Points on a hilly landscape, in no order, each with its height.
A ball rolls from a point to the lowest of its 3 nearest points, and stops where none of them is lower. Distance is the straight distance between rows; heights are no part of it.
(446): [125 156 145 148 130  99 175 161 154 130 122 127  93  88 123]  h=77.7
(252): [172  26  80 137  87 179  92  84 124 165 140 118  89 161 116]  h=58.2
(257): [155 163 138  74 131 148 101  76  96 125 138 118 213 152 130]  h=64.6
(578): [107 139 155 121 119 103 156 145 147 102 117 151 118 116 143]  h=70.2
(228): [107  92 112 141 126 133 145 145 134 112 114 162 125 136 131]  h=62.1
(673): [192 211 181  76 105 113 123  91 120 111 124  43 142 102 140]  h=71.5
(373): [111 189 141 140 149 122 131 150 116 112 112 137 147 105 104]  h=25.3
(63): [ 91 103 116  92 101 181  89  95 143 162 175 213 128 194 133]  h=79.5
(76): [120 172 152 149 141  95 155 173 142 125 115 124 102  86 115]  h=66.6
(7): [108  59  96 131 111 173 118 121 126 142 132 189 107 161 130]  h=74.5
(616): [145  68  81 176 143 141 120 147 113 141 116 107 101 120 115]  h=67.4
(394): [112  92 119 141 121 102 164 157 151 112 112 147  98 124 140]  h=66.0
(482): [102 114 114 140 122 148 127 146 115 120 119 170 139 132 116]  h=50.8
(516): [119  70  94 142 122 155 116 136 120 140 127 178 117 147 124]  h=70.5
(498): [160  33  91 156 122 133  98 117 110 131 115  81  85 150 141]  h=46.1
(254): [113 175 158 109 114 110 144 138 133  92 124 137 135 121 142]  h=67.3
(512): [174 184 159  69 119 122 116  80  95 106 120  66 179 122 147]  h=68.5
(656): [119 141 122 160 159 111 146 169 125 129 111 128 112  92 106]  h=49.3
(619): [115 176 151  97 134 129 111 110 108  99 123 124 178 132 132]  h=44.8
(21): [101 161 166  66 119 115 131  89 115  87 129 124 171 157 153]  h=59.1
(47): [142  54 104 154 130  96 137 146 133 122 112  96  81 133 147]  h=31.2
(553): [117 153 126  72 129 163  87  64 106 131 150 141 207 164 128]  h=65.8
(499): [140  81 106 154 135  91 156 163 142 131 120  91  85 104 140]  h=20.0
(511): [139 172 161  67 130 122 117  72 106  96 132  94 184 143 142]  h=60.4
(546): [136  55  85 158 136 129 128 146 123 135 110 120 105 126 128]  h=45.6
(120): [112 145 126 147 140 124 139 151 125 121 110 157 133 114 114]  h=7.1
(249): [ 91 123 131 104 127 141 128 116 125  99 135 176 156 165 139]  h=46.8
(532): [136 221 184 159 126 117 165 148 162 156 146 102  80  69 110]  h=81.7
(280): [ 87 109 123  89 111 171  96  97 129 145 157 204 154 186 129]  h=80.8
(572): [127 118  90 169 145 154 121 155 117 143 120 156 121 124  98]  h=56.2
(93): [174  38  89 163 112 156  71 100 110 149 123  77 104 148 120]  h=54.9
(549): [176 176 176  60 107 107 121  81 118 103 129  59 160 117 155]  h=75.6
(99): [161  70  94 168 147 107 104 147 114 138 116  67  88 117 133]  h=21.3
(662): [132 147 132 155 156 105 161 170 141 132 112 117  89  94 119]  h=67.5
(224): [128 113 124 153 134  99 158 156 143 115 111 127  96 106 135]  h=73.2
(521): [125 175 157  90 134 127 108  89 113  99 133 124 195 147 134]  h=50.4
(205): [144  95 111 165 146  81 160 169 148 143 121  82  81  99 133]  h=37.3
(198): [109 158 132 127 138 129 131 125 111 100 112 156 163 125 111]  h=41.5
(404): [144  45  87 153 110 174 110 117 125 160 132 164  99 145 124]  h=73.1
(70): [149 168 152 169 146  95 179 167 164 167 141  92  72  65 116]  h=66.5
(425): [137 156 127 171 160  85 169 174 146 157 118  92  80  79 112]  h=74.8
(86): [124 215 179 133 122 104 154 147 158 127 131 121 106  82 124]  h=77.6
(124): [112 148 135 116 124 158 102 120 116 119 136 165 185 146 112]  h=36.6
(77): [ 99 145 145 104 119 129 133 127 125  91 125 159 155 147 138]  h=52.3
(244): [131 215 182 103 126 115 132 121 133 100 129 103 144  95 126]  h=72.0
(382): [123 152 141  73 129 139 109  69 103 102 132 121 191 163 146]  h=58.9
(544): [117 175 146 112 132 149 102 101  95 117 129 134 196 140 115]  h=40.4
(593): [121 188 164  93 123 102 126 118 130  90 124 120 153 125 133]  h=60.3
(592): [103 114 107 113 111 179  98 114 126 158 156 201 153 175 123]  h=80.3
(524): [ 98 135 116  79 110 181  88  82 132 165 180 186 181 188 135]  h=82.3
(453): [ 98  86 101  97 103 187 106 110 147 171 160 208 125 178 127]  h=78.0
(576): [143 118 109 179 165  96 153 169 129 153 105  92  93  86 115]  h=64.1
(301): [112 128 110 144 137 168 109 137 116 137 126 173 154 148 105]  h=42.9
(11): [134 106 128 160 122  83 172 168 163 128 132 105  74  94 145]  h=29.3
(602): [159  28  82 162 120 151  93 112 116 143 120 100  94 149 131]  h=48.9
(20): [ 99 149 131 120 133 152 109 114 118 119 132 170 176 158 121]  h=40.6
(112): [151  96 123 159 134  72 164 165 163 153 137  68  71 101 150]  h=40.2
(164): [149 132 136 170 142  78 168 168 167 166 145  62  61  84 129]  h=53.3

For each start below, name the point where the ball stops.
(77) -> (120)
(394) -> (120)
(532) -> (499)
(524) -> (453)
(553) -> (124)
(576) -> (499)

Write out the way that a ball takes from each point below.
(673) -> (512) > (511) > (521) > (619) > (544) > (124)
(425) -> (576) > (205) > (499)
(280) -> (63) > (453)
